A landscape with many peaks, sampled at points; each row gives a point and its height.
A climber steps from a point to whichever of its 2 nearest points has the largest rise for the distance, and stops where none of them is higher. Distance is the straight distance between rows; heights are no part of it.
q_709 h=309: [102 88 90 116 90 104 87 108 74 107 123 134 112 87 137 110 85 102 105 101 98 78 76 117 67 116 84 86 101]
q_667 h=97: [94 93 143 85 98 90 87 73 82 100 82 109 83 87 113 77 65 116 94 97 95 92 101 127 99 152 92 103 96]
q_755 h=238: [118 94 105 97 136 114 117 139 126 81 68 53 89 109 102 115 102 112 108 119 58 73 99 135 170 85 93 95 100]
q_732 h=420: [80 65 108 67 98 97 119 84 116 90 116 101 75 121 83 110 97 110 123 114 116 128 100 124 86 102 99 101 101]
q_580 h=46: [108 76 102 107 102 110 65 116 78 107 89 116 88 103 130 104 70 125 124 121 96 62 90 122 98 104 80 92 101]
q_836 h=272: [93 78 152 72 126 89 94 86 100 103 69 81 76 115 99 78 80 122 115 128 84 98 119 113 129 141 94 113 111]
q_939 h=443: [78 73 113 83 97 141 87 84 79 111 99 92 108 98 116 110 100 69 114 58 101 146 86 75 61 125 83 99 110]
q_773 h=434: [88 94 98 109 101 138 89 124 95 119 68 85 113 114 89 95 119 104 97 114 102 137 115 68 105 76 79 121 122]
q_649 h=509: [114 102 139 87 140 118 110 112 110 93 71 72 87 117 102 102 84 113 101 93 68 78 104 122 140 104 91 95 117]
q_81 h=205: [113 121 67 160 79 119 74 138 106 62 67 103 131 107 106 114 99 141 113 122 63 106 113 129 132 59 85 106 95]
q_125 h=326: [111 101 96 95 107 90 121 105 102 88 90 87 86 107 95 108 93 119 102 102 98 90 95 136 113 96 89 93 94]
q_115 h=301: [110 110 55 107 87 64 113 105 117 109 114 124 95 113 61 95 124 105 89 138 129 93 110 82 102 76 128 99 81]
q_500 h=260: [121 100 70 107 100 88 81 98 82 106 72 106 117 111 87 82 124 116 83 127 127 108 136 67 100 90 80 122 84]
q_118 h=448: [126 147 85 113 85 61 110 60 78 87 112 95 124 77 110 94 102 115 70 79 98 94 103 124 92 102 81 110 89]
q_862 h=344: [117 136 117 99 93 75 121 89 86 100 113 117 106 77 108 102 86 91 86 82 95 76 93 112 95 124 106 86 89]
q_782 h=347: [109 136 103 113 112 112 118 102 99 108 118 95 109 91 90 95 115 63 68 43 99 107 89 51 103 89 106 94 117]
q_726 h=296: [75 47 139 65 118 100 110 97 140 120 135 96 60 127 89 98 135 70 113 114 123 124 98 40 94 81 133 108 107]
q_171 h=515: [88 84 114 77 106 96 86 67 84 107 101 97 98 90 113 97 98 83 99 78 110 116 94 95 75 134 85 91 97]
q_827 h=293: [107 109 89 122 86 104 82 94 70 98 109 113 124 95 135 110 97 109 85 80 96 88 87 118 79 118 71 82 103]
q_735 h=489: [89 96 84 133 71 117 74 150 105 96 109 127 120 98 121 122 91 117 128 119 77 90 71 132 98 93 93 84 98]
q_311 h=479: [89 97 93 124 100 136 74 138 115 93 59 91 106 112 83 94 103 130 106 137 97 121 129 85 117 64 88 116 115]
q_851 h=383: [101 106 104 93 126 109 133 98 120 102 137 98 79 97 81 117 116 64 96 62 94 89 78 63 104 83 144 71 103]
q_941 h=230: [93 89 87 117 66 92 80 91 121 78 84 105 99 114 96 103 88 133 136 126 119 138 128 145 78 83 86 136 91]
q_816 h=143: [103 135 137 89 116 90 152 98 130 86 110 87 76 88 74 100 85 65 92 64 86 89 90 118 131 107 141 116 108]
q_618 h=280: [107 108 56 122 82 73 112 118 122 86 90 113 106 104 79 107 111 123 110 128 108 98 107 125 118 52 117 113 89]
q_895 h=292: [105 108 138 96 95 90 116 107 98 90 75 101 85 82 105 91 61 117 100 99 70 62 97 140 142 122 114 106 103]
q_253 h=28: [116 90 66 113 100 85 99 135 97 102 98 128 101 90 101 120 103 110 111 139 108 61 97 100 108 77 117 73 96]
q_593 h=45: [110 126 86 124 100 94 115 117 72 103 127 117 125 82 127 113 100 123 84 85 75 69 72 121 100 104 88 77 96]
q_931 h=220: [80 109 76 116 85 129 81 108 100 128 84 99 115 108 89 89 127 81 84 112 116 142 117 58 76 92 94 127 108]
q_145 h=207: [108 116 74 149 75 116 69 121 107 79 82 112 128 110 107 104 92 133 111 111 81 123 108 130 99 63 80 117 100]
q_453 h=329: [114 120 101 104 128 125 111 115 92 110 103 93 111 96 93 108 112 77 79 67 95 103 80 75 109 95 93 88 125]
q_328 h=350: [95 91 96 79 115 71 132 105 122 111 139 110 71 90 70 117 115 69 118 110 111 55 88 83 97 81 155 72 92]
q_932 h=288: [94 103 159 73 109 87 127 108 107 93 78 93 83 92 80 93 64 105 103 110 71 66 109 132 140 136 132 114 103]
q_322 h=480: [109 87 88 127 87 121 75 136 104 95 74 106 104 112 101 107 86 126 126 136 89 88 103 111 117 73 82 102 104]
q_94 h=185: [98 59 145 74 117 90 77 93 82 107 84 97 74 99 119 81 65 109 131 130 97 59 99 132 113 138 108 92 97]
q_407 h=53: [101 66 101 103 95 118 61 93 66 111 92 114 94 102 127 95 77 112 113 121 116 82 89 111 86 125 75 93 97]
q_208 h=359: [114 118 67 118 90 88 106 106 91 113 124 119 119 97 96 100 121 85 83 105 105 89 104 80 85 88 95 85 95]
q_682 h=318: [124 118 83 108 114 80 123 120 103 80 84 80 91 108 113 111 84 130 114 110 71 94 100 149 121 82 82 95 86]
q_289 h=215: [113 118 61 144 89 118 104 149 107 78 81 96 131 105 104 115 103 130 101 108 62 91 96 117 138 61 93 94 109]
q_625 h=153: [106 121 124 95 117 104 124 105 104 90 103 85 94 91 101 112 83 98 99 72 85 95 91 143 113 117 97 94 114]
q_101 h=219: [130 104 81 113 115 93 106 111 94 73 57 78 99 122 90 93 112 142 96 126 97 108 139 94 119 70 91 132 83]
q_537 h=319: [87 111 90 128 77 142 86 108 92 87 92 96 139 108 106 120 115 97 103 82 91 155 119 113 83 73 69 142 120]
q_743 h=403: [94 101 131 92 130 122 119 109 109 116 126 100 81 92 97 109 111 58 96 54 105 90 81 40 99 93 128 76 110]
q_68 h=332: [102 104 112 64 125 59 138 80 132 104 126 91 64 118 65 89 112 95 87 113 121 86 98 79 118 95 138 99 88]
q_698 h=601: [98 113 64 113 104 107 126 132 125 106 120 112 98 105 63 115 121 68 88 116 106 88 84 56 125 53 141 79 112]
q_535 h=341: [97 97 120 77 116 69 140 94 138 105 131 100 63 106 71 102 112 73 94 100 122 63 90 74 113 80 152 85 88]
q_720 h=345: [81 108 68 114 69 108 81 69 115 86 106 111 124 104 89 102 120 100 117 103 124 149 129 110 62 82 101 132 99]
q_128 h=55: [126 107 88 124 91 93 89 104 78 94 90 112 99 97 122 97 84 139 93 114 92 70 110 130 107 101 77 80 83]
q_959 h=160: [96 90 137 71 121 101 118 92 107 80 101 75 76 101 102 112 78 91 118 84 77 99 85 151 109 120 102 89 115]
q_499 h=435: [120 147 76 103 85 60 131 73 94 85 136 100 122 83 98 111 113 105 84 75 95 97 90 117 86 95 95 94 90]
q_742 h=421: [113 157 76 113 74 49 136 72 93 85 150 108 121 81 103 92 123 87 69 60 105 86 104 96 84 92 112 101 75]
q_423 h=120: [104 131 121 92 91 58 126 82 99 112 97 109 94 80 75 69 82 89 77 95 109 79 108 82 104 133 133 114 93]
q_144 h=306: [118 86 98 98 108 79 103 114 109 81 81 90 80 98 123 88 69 136 118 116 78 63 93 157 129 103 83 88 73]
q_929 h=526: [92 97 73 112 93 108 117 139 110 87 118 123 115 93 98 144 107 94 112 109 75 82 76 116 114 77 114 72 106]
q_615 h=322: [109 107 88 81 114 70 125 94 132 116 120 96 67 115 59 86 118 87 75 123 134 93 106 62 119 80 136 106 101]
q_164 h=461: [114 88 76 146 86 126 58 137 106 77 72 112 98 109 122 111 78 141 124 127 69 87 107 118 130 77 68 100 82]
q_353 h=342: [101 111 73 115 78 104 81 102 77 116 124 128 131 91 114 98 118 85 83 95 111 105 109 67 66 100 93 86 97]
q_19 h=547: [106 100 109 89 92 94 78 64 69 100 81 88 116 91 120 79 95 89 81 70 109 123 95 102 75 141 83 105 92]
q_906 h=40: [113 124 105 110 98 104 113 120 82 107 121 116 118 81 112 120 98 96 93 88 86 68 71 110 103 110 104 65 116]
q_471 h=387: [107 126 56 117 78 76 111 77 102 82 145 108 132 102 94 115 141 77 89 65 101 121 110 66 68 76 99 108 87]
q_801 h=334: [85 80 127 66 104 84 99 68 111 115 125 97 76 92 97 90 110 69 112 77 123 99 82 63 81 107 137 79 86]
q_951 h=371: [86 79 99 100 83 131 77 99 89 102 99 112 107 107 111 105 94 100 116 101 104 127 98 112 74 107 87 103 118]
q_751 h=267: [128 119 65 111 104 90 127 123 102 70 75 89 109 102 92 109 109 131 105 114 82 87 100 136 149 58 95 105 88]
q_107 h=112: [79 89 118 79 91 69 98 38 93 103 112 90 89 76 105 68 90 66 93 46 122 138 99 94 59 137 108 114 68]
q_421 h=481: [96 72 107 85 98 120 100 81 90 94 111 91 104 111 110 104 107 82 116 72 115 130 96 95 74 119 88 104 103]
q_604 h=364: [101 89 88 83 105 94 126 111 124 102 144 113 77 96 90 129 112 71 118 84 100 84 82 76 94 77 139 77 95]
q_37 h=310: [95 97 111 98 121 129 106 109 86 117 97 88 100 98 98 106 106 90 95 91 92 98 89 89 95 119 93 90 119]
q_17 h=291: [110 116 57 97 101 49 135 93 119 92 122 114 87 101 70 105 120 100 98 126 125 82 104 105 109 69 132 96 78]
q_482 h=223: [105 96 78 127 58 92 60 93 101 84 88 107 105 107 111 105 87 135 119 115 107 127 119 141 78 87 60 125 93]
q_104 h=314: [84 90 67 105 72 105 70 72 101 99 96 98 130 98 109 96 125 84 94 91 131 159 126 83 49 105 93 140 87]
q_564 h=259: [131 104 79 116 112 115 106 132 106 74 65 79 108 109 111 115 96 133 106 106 69 96 108 129 141 59 81 105 98]
q_437 h=357: [116 129 107 91 103 88 113 75 84 100 104 95 108 80 101 93 100 91 83 67 99 104 101 102 90 114 92 106 97]
q_764 h=250: [117 98 88 116 105 113 90 122 97 79 72 82 100 120 114 112 84 129 120 105 65 105 102 139 122 86 61 113 99]
q_394 h=253: [114 96 78 124 104 120 99 160 115 86 75 89 109 104 114 119 89 127 118 125 57 70 85 124 158 72 85 91 98]
q_411 h=263: [97 70 151 68 121 89 102 79 102 79 72 60 76 130 94 83 72 133 111 120 86 113 112 134 133 113 80 122 106]
q_436 h=131: [100 139 130 89 100 85 130 88 122 106 130 116 81 72 96 91 86 70 98 57 104 70 82 82 102 118 152 84 92]
q_668 h=375: [101 101 82 109 110 99 97 109 90 125 100 114 110 103 93 93 112 103 87 107 108 83 104 65 82 100 95 84 99]
q_633 h=197: [101 125 54 121 104 113 98 106 96 115 91 96 123 113 68 90 141 91 69 111 120 125 123 38 111 66 94 134 114]
q_114 h=245: [62 70 101 90 88 125 74 106 116 123 102 111 99 105 84 95 116 81 104 132 134 138 109 56 69 101 111 113 106]
q_247 h=83: [111 127 125 110 86 94 90 84 67 103 94 119 123 72 122 84 71 103 72 82 92 76 95 114 97 143 96 102 90]
q_206 h=137: [103 125 138 88 115 85 143 94 127 92 127 98 73 85 85 110 103 62 103 63 91 77 83 100 110 103 146 88 94]
q_759 h=126: [112 131 119 102 93 67 120 87 109 116 117 114 99 74 85 80 90 69 86 81 110 71 91 72 100 126 142 91 91]
q_684 h=261: [57 54 112 75 97 120 83 98 117 124 101 94 89 124 91 89 116 93 101 147 125 144 109 34 88 101 106 118 110]
q_635 h=464: [82 56 109 68 103 91 103 76 104 115 115 98 80 115 93 97 110 85 107 102 133 140 102 81 82 106 108 103 97]
q_831 h=548: [105 125 61 123 93 99 123 134 107 100 129 120 127 99 87 129 117 92 98 106 78 66 69 92 113 74 116 67 108]
q_977 h=265: [96 93 97 81 103 79 110 79 96 108 117 114 91 93 86 104 100 99 99 95 120 86 98 96 85 114 117 91 94]
q_821 h=290: [122 111 52 122 90 75 100 117 112 105 86 121 108 105 75 96 115 117 89 143 115 93 121 94 106 60 115 97 84]
q_818 h=482: [84 81 127 71 141 112 116 131 129 105 101 77 77 111 91 119 102 81 118 109 74 79 87 122 132 106 108 84 114]
q_663 h=394: [95 93 85 108 99 117 75 124 85 124 81 110 107 102 102 96 97 110 97 131 121 94 115 75 85 98 88 96 109]
q_750 h=325: [99 88 76 114 77 105 70 98 72 116 111 129 125 91 126 109 98 93 95 106 115 90 99 93 68 105 84 86 99]
q_826 h=216: [92 99 78 134 65 105 80 112 105 83 99 114 118 103 110 116 90 130 126 112 93 118 106 148 85 84 75 109 102]
q_567 h=142: [94 121 141 79 112 89 147 74 109 87 100 71 79 92 88 101 86 92 102 63 89 116 98 135 118 119 111 116 110]
q_999 h=134: [99 112 140 67 111 77 139 54 111 91 121 78 76 99 95 92 89 83 101 58 99 136 95 115 101 116 124 120 100]
q_431 h=365: [106 133 114 107 119 99 134 98 121 101 128 88 88 97 84 97 121 56 92 42 99 95 83 59 107 85 132 90 121]
q_3 h=496: [105 93 135 84 134 106 107 123 109 103 87 74 84 100 96 115 86 101 108 106 74 56 89 132 140 109 105 80 115]
q_8 h=402: [70 99 75 122 66 118 78 123 123 104 121 149 121 82 89 121 124 92 109 128 112 98 105 78 65 76 126 75 96]
q_622 h=104: [87 86 135 71 80 69 89 54 71 97 96 107 84 75 114 64 50 111 100 93 101 92 106 147 87 156 100 112 86]
q_173 h=124: [89 110 130 68 96 78 120 43 105 95 119 87 82 83 94 73 101 78 100 51 112 134 95 92 77 120 121 119 82]
q_814 h=241: [130 109 88 116 113 114 83 106 75 89 64 84 99 112 120 97 93 137 100 103 77 103 110 116 116 82 54 121 97]
q_313 h=469: [86 109 87 150 63 131 60 131 107 89 107 132 134 98 114 118 91 115 114 120 81 110 91 122 86 92 86 89 112]
q_10 h=495: [76 71 101 83 103 106 102 88 114 115 107 94 87 128 83 92 129 84 94 107 125 153 109 54 78 94 110 122 107]
q_890 h=330: [70 88 90 107 63 110 74 69 112 88 105 106 118 99 97 101 114 81 118 88 124 162 112 100 48 104 106 137 88]
q_647 h=254: [112 85 121 85 114 87 102 89 95 91 82 73 71 117 109 88 74 141 109 114 96 101 104 138 122 116 81 110 96]
q_928 h=441: [83 75 151 70 138 149 91 100 100 109 81 70 84 113 108 98 97 93 101 89 88 131 95 83 118 126 71 109 140]
q_728 h=312: [126 120 85 111 96 72 114 113 100 70 87 92 98 87 124 101 79 148 110 107 70 69 88 162 127 88 85 89 79]
q_960 h=491: [99 80 131 84 143 119 111 113 112 105 85 60 82 124 93 108 101 103 98 110 85 102 98 111 136 110 87 99 125]
q_13 h=279: [67 59 124 61 116 120 101 97 124 131 116 93 82 125 87 91 128 76 99 127 124 125 99 31 91 93 124 106 108]
q_378 h=351: [82 96 141 70 99 82 112 76 107 107 131 113 83 76 93 80 89 67 120 62 112 77 94 76 91 121 148 81 86]
q_178 h=358: [90 112 68 119 68 105 94 99 118 91 113 119 124 107 78 113 117 98 104 108 113 129 112 109 71 74 104 115 99]
q_46 h=323: [86 117 71 124 66 107 87 99 100 109 119 115 137 100 95 116 123 77 90 87 113 120 103 63 69 81 102 105 91]
q_915 h=457: [88 113 80 122 98 138 73 128 104 112 60 100 112 115 77 91 120 116 87 132 102 120 134 62 109 66 99 125 110]
q_872 h=295: [101 91 107 97 109 116 91 109 82 110 106 102 106 94 113 119 89 95 107 84 91 96 74 108 89 118 78 82 116]
q_414 h=227: [107 112 86 90 96 65 99 53 77 100 111 86 116 104 106 85 114 92 76 65 111 128 119 103 73 115 86 129 82]
q_612 h=597: [94 109 62 109 104 102 110 115 118 109 120 104 97 108 72 100 127 76 75 98 116 116 104 39 97 70 124 103 105]
q_643 h=232: [88 87 136 69 131 104 116 93 122 118 103 82 76 118 75 78 121 80 85 121 119 107 98 48 124 101 119 97 117]
q_796 h=284: [109 110 73 88 95 47 138 88 110 89 134 116 75 85 74 112 112 96 106 104 114 86 89 109 91 85 128 84 77]
q_372 h=294: [89 78 105 92 108 117 90 102 79 100 118 127 99 88 127 117 77 97 126 90 93 83 72 129 74 122 83 82 107]
q_733 h=299: [88 81 68 104 74 90 83 73 104 101 88 102 111 110 89 83 124 102 94 119 138 154 134 80 64 101 89 135 83]
q_69 h=90: [108 108 120 106 102 94 84 80 64 101 87 101 101 93 122 98 77 113 84 86 101 99 96 122 95 139 89 98 94]
q_552 h=573: [99 119 62 121 84 102 116 132 111 97 122 124 123 102 76 120 122 86 98 106 95 95 90 68 104 61 129 80 110]
q_930 h=427: [92 98 131 87 128 124 100 112 99 126 108 96 90 87 94 101 103 54 91 85 102 83 82 46 100 118 124 74 117]
q_852 h=246: [115 86 97 99 109 86 90 102 97 81 73 74 75 126 104 93 84 140 118 118 107 117 118 135 111 94 70 118 94]
q_79 h=449: [87 93 137 78 139 145 99 115 106 127 104 85 93 97 95 112 104 64 108 103 99 65 88 71 111 112 121 76 126]
q_260 h=273: [114 116 44 116 71 55 109 111 103 72 97 115 121 105 98 109 103 133 111 121 95 99 111 134 116 50 96 118 77]
q_768 h=65: [117 99 106 117 86 79 69 70 64 95 78 122 96 87 136 71 73 127 84 110 108 66 119 122 95 131 69 93 81]
q_632 h=413: [90 102 132 90 119 124 101 87 93 111 111 94 99 81 112 98 94 63 97 41 92 104 79 63 78 126 117 85 113]
q_179 h=77: [103 106 125 116 83 102 68 79 55 104 90 119 119 78 146 65 71 98 64 84 103 88 93 115 89 152 79 91 92]
q_467 h=270: [115 110 77 129 88 114 103 126 86 82 100 105 115 103 128 123 92 127 99 87 70 101 76 133 114 94 74 89 111]
q_498 h=109: [98 91 141 73 72 63 109 58 79 106 94 114 81 79 105 59 58 102 96 108 110 92 115 126 102 158 123 126 83]
q_968 h=388: [84 66 97 103 78 113 82 105 101 95 114 125 90 101 108 117 83 102 127 122 108 113 91 118 68 111 90 97 103]
q_258 h=385: [89 111 71 130 57 92 75 119 111 99 121 150 132 91 98 111 104 107 109 128 111 92 109 94 62 79 111 81 90]
q_775 h=281: [83 87 170 72 116 102 108 95 97 104 74 88 83 107 90 75 67 101 103 113 79 80 110 115 137 149 120 110 113]
q_479 h=366: [105 113 75 110 97 92 120 79 101 95 130 97 107 103 93 111 127 69 87 59 109 126 95 78 78 79 107 105 91]
q_401 h=483: [78 79 121 81 117 142 89 100 82 117 85 81 106 97 117 101 103 75 97 75 93 126 77 58 83 126 75 89 124]
q_839 h=463: [119 122 86 94 84 63 97 64 75 95 84 91 113 86 115 83 96 122 76 84 106 101 120 126 91 118 71 116 82]
q_375 h=193: [92 65 135 74 125 106 72 99 90 113 90 99 80 106 108 86 86 107 114 135 104 63 92 105 114 123 94 85 112]
q_937 h=173: [103 73 134 78 109 91 88 94 95 89 91 82 72 105 126 107 56 117 138 108 77 82 82 164 117 130 86 101 100]
q_988 h=386: [78 110 149 87 111 107 119 81 114 102 125 96 92 84 109 98 88 55 111 34 94 93 82 66 94 124 140 87 101]
q_907 h=262: [120 103 83 122 101 123 102 151 100 83 88 87 121 101 123 125 87 119 103 94 54 79 82 139 139 78 77 88 110]
q_892 h=353: [87 93 94 103 83 133 90 101 87 112 96 104 126 108 112 105 108 90 102 81 99 136 102 85 78 108 78 117 115]
q_72 h=148: [104 131 139 90 113 90 146 95 114 75 106 82 91 82 87 110 75 87 99 65 69 97 88 144 132 119 120 109 115]
q_547 h=239: [103 84 91 105 88 88 96 102 124 82 77 88 78 121 90 105 86 137 135 138 106 125 119 142 106 84 83 130 87]
q_815 h=304: [78 137 85 137 68 127 80 100 110 74 104 104 152 90 94 115 128 96 106 82 90 148 116 103 75 69 86 129 116]
q_665 h=508: [94 90 78 113 85 119 101 137 109 89 105 110 112 104 110 127 93 115 126 110 77 86 79 138 113 78 104 91 110]
q_59 h=274: [115 122 57 110 95 75 129 117 111 80 97 101 111 108 83 116 120 110 100 115 95 102 98 120 142 50 108 101 99]
q_576 h=33: [108 76 70 98 93 85 93 128 104 105 103 123 88 95 107 107 94 109 130 150 100 38 86 131 106 86 116 68 89]
q_749 h=285: [95 85 72 96 85 89 93 93 105 106 100 117 99 113 76 94 115 108 95 131 139 131 124 86 77 91 111 115 86]
q_989 h=255: [100 104 114 87 119 87 113 85 111 106 120 98 88 92 75 82 105 81 88 90 124 90 99 75 98 117 118 86 97]
q_221 h=440: [83 61 126 56 118 84 112 72 111 99 109 85 72 115 89 92 106 106 111 112 117 124 101 97 104 110 106 104 104]
q_429 h=209: [101 106 63 120 93 114 82 110 99 126 78 91 121 113 87 86 122 101 69 112 119 125 131 43 91 83 92 117 104]
q_653 h=221: [78 76 133 61 140 117 97 107 109 127 92 81 78 121 83 97 107 90 101 129 110 102 100 64 119 111 104 92 124]
q_864 h=229: [133 99 100 111 123 108 97 99 89 82 51 68 99 116 101 89 100 145 86 108 90 96 126 94 130 82 73 118 93]
q_54 h=407: [86 94 101 96 97 118 94 78 86 113 110 88 120 93 115 102 114 68 92 48 103 142 94 64 62 113 80 106 98]
q_954 h=501: [96 79 91 112 109 132 83 126 108 108 72 89 103 119 91 109 86 119 114 127 97 116 107 103 115 82 84 109 115]
q_955 h=497: [113 92 110 104 104 101 68 71 69 94 61 88 103 106 119 73 87 122 85 98 104 110 123 110 94 127 59 108 85]
q_674 h=115: [100 113 126 91 78 58 114 66 89 112 89 113 88 75 88 54 67 103 73 108 112 83 120 103 97 147 128 108 78]
q_967 h=335: [83 105 74 124 77 130 73 90 87 100 96 99 136 100 115 111 115 93 96 80 99 145 121 96 68 101 69 134 107]
q_597 h=307: [85 127 68 125 67 119 88 94 95 92 125 114 142 92 102 115 132 81 99 66 95 137 109 80 69 81 95 121 112]
q_143 h=42: [119 78 98 104 114 99 80 128 93 98 90 100 89 101 119 113 67 127 113 119 81 55 83 135 121 91 84 79 101]
q_713 h=271: [102 102 67 121 74 93 83 101 101 108 83 115 113 110 81 89 120 116 91 141 126 112 135 87 90 74 98 121 94]
q_287 h=477: [122 108 93 92 100 76 88 69 73 94 67 77 100 105 108 79 96 134 90 101 105 105 131 118 94 109 70 129 83]
q_965 h=179: [93 75 145 71 119 98 93 101 98 95 101 100 68 96 113 101 69 109 131 120 83 66 80 143 109 135 100 88 107]
q_812 h=562: [87 104 80 113 93 116 104 101 109 110 117 96 109 110 68 95 137 71 77 84 124 133 113 41 81 77 105 124 102]
q_656 h=634: [109 119 72 110 112 101 117 123 106 117 117 107 94 104 69 103 130 68 75 106 110 78 90 32 100 68 134 83 113]
q_546 h=311: [96 95 72 91 108 79 119 105 128 109 111 109 77 117 62 107 124 95 101 137 123 100 111 75 102 69 130 105 98]
q_722 h=424: [74 98 82 123 62 133 66 118 104 115 115 142 127 80 108 113 105 93 109 110 108 102 91 83 62 92 109 82 106]
q_846 h=243: [108 112 119 89 130 104 115 90 112 116 103 83 85 107 75 78 121 79 78 87 120 107 96 59 117 108 116 102 111]
q_306 h=167: [86 66 138 66 119 91 113 90 118 85 95 72 68 115 107 110 76 105 139 103 81 90 91 161 118 123 86 104 108]
q_718 h=315: [82 67 128 66 109 99 106 86 123 120 123 95 68 117 86 97 124 68 105 81 125 116 89 47 82 95 127 101 95]
q_898 h=300: [113 102 122 89 114 93 111 105 103 86 82 83 75 92 118 102 68 127 113 100 74 76 94 161 140 110 92 97 94]
q_391 h=520: [105 106 107 104 106 114 70 71 60 106 69 80 114 90 130 81 97 105 74 71 103 116 115 107 94 141 65 114 97]
q_269 h=237: [118 126 84 100 105 72 108 57 80 99 87 75 111 93 100 73 121 95 73 82 119 122 128 88 95 108 84 146 93]
q_267 h=224: [111 104 72 116 98 119 114 146 117 94 92 92 110 113 94 123 108 110 103 126 74 89 94 113 136 64 101 88 119]
q_239 h=527: [91 91 86 94 112 107 97 76 108 113 102 87 98 114 80 81 132 81 79 92 128 142 121 46 92 90 95 132 102]
q_146 h=404: [86 74 90 86 93 92 104 100 123 90 108 117 87 103 90 115 94 99 131 123 112 115 95 128 80 98 108 100 94]
q_73 h=201: [103 76 121 75 124 101 93 103 99 113 99 94 83 102 90 94 104 104 104 120 116 84 95 91 113 115 103 83 107]
q_177 h=59: [108 83 101 115 91 102 57 79 61 103 92 118 96 92 147 85 77 123 93 111 102 86 103 122 90 129 63 82 92]
q_543 h=248: [116 113 72 102 106 76 91 78 84 109 82 94 111 104 90 74 115 104 64 99 125 104 125 75 97 107 87 121 90]
q_279 h=447: [86 99 137 92 124 147 84 92 78 116 97 86 106 87 118 106 94 69 87 54 91 111 73 78 84 142 90 92 120]
q_505 h=377: [104 119 98 101 103 104 110 82 82 98 114 91 126 90 112 100 102 75 78 47 105 119 94 90 71 120 78 102 94]
q_721 h=60: [137 109 90 116 88 74 85 81 71 87 76 109 91 86 139 72 73 149 80 123 97 59 112 129 103 106 79 86 68]
q_927 h=297: [104 99 128 95 131 138 97 123 87 111 84 79 93 103 111 101 87 100 93 92 77 87 93 90 122 120 85 89 129]
q_274 h=414: [92 85 98 93 112 136 91 121 103 120 83 101 105 108 84 94 110 99 91 115 109 114 109 71 99 93 92 98 118]
q_231 h=467: [76 73 147 66 136 133 111 108 109 108 90 58 88 122 94 106 108 86 97 100 90 125 89 88 123 104 89 98 125]
q_565 h=446: [86 108 84 135 59 126 60 117 94 96 114 138 147 91 121 112 107 103 103 103 93 119 104 104 59 94 93 95 109]
q_673 h=51: [126 123 99 118 92 83 99 109 73 99 102 121 121 83 133 98 91 132 77 105 84 57 90 118 105 105 90 74 88]
q_589 h=368: [81 106 147 76 101 80 127 72 116 105 124 102 70 83 110 88 81 54 119 25 105 85 89 74 78 110 152 89 86]
q_613 h=210: [84 65 132 59 126 111 90 94 106 126 102 94 80 105 96 86 96 77 112 125 118 85 92 73 99 125 103 88 116]
q_669 h=336: [112 128 102 95 109 76 125 104 95 99 105 102 102 91 89 103 96 103 97 94 94 78 95 116 111 100 106 88 99]
q_336 h=283: [121 120 86 125 90 107 100 97 68 89 99 102 132 102 125 114 99 125 92 72 81 103 88 127 92 98 67 100 98]
q_126 h=233: [61 95 89 106 79 138 65 101 118 128 94 98 110 100 87 89 126 82 95 117 129 153 118 44 64 95 111 124 97]
q_290 h=244: [130 91 97 114 123 116 105 138 113 85 61 77 88 109 119 109 84 133 112 118 59 66 95 124 153 89 78 86 94]
q_963 h=468: [85 82 154 73 141 126 107 125 116 113 102 77 79 105 88 113 103 75 102 105 78 67 88 93 136 110 120 84 129]
q_802 h=276: [103 103 92 77 89 59 119 86 103 105 132 122 82 85 98 106 96 93 104 118 124 76 89 105 73 98 115 75 75]
q_555 h=70: [101 97 117 99 87 77 72 62 63 104 85 119 105 70 137 68 76 99 79 105 109 77 101 119 83 148 88 89 86]
q_458 h=405: [119 142 66 111 84 61 123 76 102 93 153 108 122 90 104 97 136 71 86 55 109 103 99 68 72 79 110 89 79]
q_784 h=372: [99 116 60 126 65 88 95 106 99 87 118 132 122 97 92 113 114 109 101 115 101 106 107 112 78 73 105 90 94]
q_230 h=37: [116 78 88 107 101 95 78 136 99 103 90 115 90 95 133 109 80 128 121 151 86 38 79 126 121 90 93 69 93]
q_196 h=231: [106 89 95 96 122 123 119 146 122 88 87 76 92 112 89 119 104 103 110 122 73 87 91 129 147 71 98 91 116]

For each start below, name the point where the climber stops.
q_429 => q_401
q_546 => q_649
q_500 => q_656
q_453 => q_649
q_815 => q_656
q_597 => q_954
